A landscape with many valleys, sampled at points; each row gives a point and its height.
From any point a ball rolls to the lowest of the 5 points nearest to it. It stops when none of these is lower. Distance is the straight distance between rows; heights are no part of it.
j_250 height 1.93: [-52  35  14 -23  20  34 -30 -38]
j_407 height 3.81: [ 31   6   1 -58  -5 -17 -21 -49]
j_109 height 3.92: [-94 -12  31  -1 -12   4 -14  11]
j_140 height 6.98: [ 45   0 -42 -12  -6 -44  19  -1]
j_457 height 3.58: [ 75 -37   1  12  14   7   5  39]
j_595 height 1.28: [-28  44  -3   0  -5   3  -8 -24]
j_528 height 2.37: [-51  29   4  21 -14   2   1  -6]
j_489 height 4.31: [ 41  -9  -5 -23 -14 -14   6 -24]
j_683 height 4.30: [ 36 -43  37  24  14  42   3  37]
j_439 height 0.53: [ 22  -1 -23  39  -9 -11  20   9]
j_615 height 6.34: [ 36  12 -31 -42  -2 -44  11 -21]
j_123 height 4.22: [ 70 -46  -8 -22  -1 -16  16   1]
j_871 height 3.12: [ 17  29 -17 -16  -9 -17  -8 -33]
j_215 height 3.69: [ 90 -22 -15   4  28 -26  11  63]
j_126 height 1.83: [ -2  47 -23 -12  -1 -15 -20 -29]
j_886 height 2.96: [  9  19  -3 -22 -15   1 -13 -37]
j_943 height 1.59: [  5 -22   8  42   6  20  20  46]
j_96 height 1.25: [  7   5  13  -6 -16  10  -5 -32]
j_463 height 5.78: [ 52 -17 -22  -4  -6 -28  13   0]
j_273 height 5.43: [ 22  26 -38 -62  15 -55  -3 -34]
j_173 height 3.04: [-79   3  35   0  -8  12 -10 -14]
j_765 height 3.79: [ 85 -35 -12 -20  20 -15  13  43]
j_320 height 3.38: [-48 -58  50  15 -10  17   9  31]
j_559 height 3.44: [-63   4  17  21  -9   9  13  11]
j_850 height 0.73: [-81 -48  30  16 -12  -3 -10  38]
j_951 height 3.75: [-10  -8   6  26 -15  15  15   8]
j_630 height 3.03: [-85  30   9   9   0   6  -4  -4]
j_229 height 0.69: [ 26 -22   8  21  -9  17   8   5]
j_102 height 3.28: [-88  17   2  21  -3  -9  -3   9]
j_365 height 0.88: [-30  51  -9  -8   7  13 -18 -30]
j_569 height 2.77: [-17 -11  -5  48  -3   1  28  41]
j_664 height 1.16: [-55  51  -3  -1  11  14 -23 -20]
j_466 height 1.68: [-23  39   4 -24  11  28 -34 -47]
j_815 height 4.59: [ 28  22 -19 -53   4 -29 -17 -45]
j_294 height 2.52: [ 27  -9 -15  53  14   7  27  56]
j_847 height 1.67: [-84  19  31 -18  14  34 -39 -27]
j_568 height 2.03: [ -2  32   2 -40  -4   6 -29 -48]
j_747 height 3.53: [ 49 -33  19  21   9  23   5  33]
j_714 height 3.93: [ 71 -45  21   4  15  20   0  27]
j_846 height 3.32: [ 63 -24  -9  25  19   1  11  53]
j_408 height 4.26: [-31 -26  37   8 -16  27  10  -6]
j_711 height 3.97: [ 18  32 -26 -15  -6 -26  -1 -20]
j_301 height 4.21: [ 38 -11 -12  14  -9  -7  12   7]
j_640 height 1.58: [-78  34  14 -13  17  28 -32 -23]
j_952 height 1.24: [-26  69 -29 -10  13   4 -30 -28]
j_692 height 3.78: [ 92 -46   7 -18  13  -8   5  28]
j_604 height 3.42: [-44 -35  26  34 -11  19  13  20]
j_530 height 3.84: [-41   5  32  -3 -17  22  -1 -24]
j_618 height 3.36: [ -2 -35  31  21  -7  25   8  15]
j_643 height 1.98: [ 36   0   1 -33 -20  -7  -5 -38]
j_883 height 7.57: [ 56 -25  -7 -66   0 -42  22 -35]
j_59 height 3.74: [-70 -11  -5  44  -4  -6  17  40]
j_775 height 5.64: [ 64 -19 -44  -3  11 -41  24  23]
j_953 height 3.22: [ -4  22  -6  21 -16   0   5 -11]
j_756 height 2.43: [-35 -30   9  45   6   8  16  57]
j_60 height 5.67: [ 31  15 -26   2 -12 -20   9 -11]
j_548 height 1.36: [-76  57 -17  -3  28  31 -29 -17]
j_316 height 4.55: [ 57 -14 -29  18  -8 -15  12  26]

Two balls start at each pair of points below. Name the first point that both come to, or write -.
j_714, j_683 | j_439
j_618, j_457 | j_439
j_951, j_489 | -
j_173, j_408 | -
j_559, j_640 | j_365

For each start below, name the point where the ball stops.
j_775 | j_439
j_747 | j_439
j_215 | j_439
j_568 | j_365
j_692 | j_439
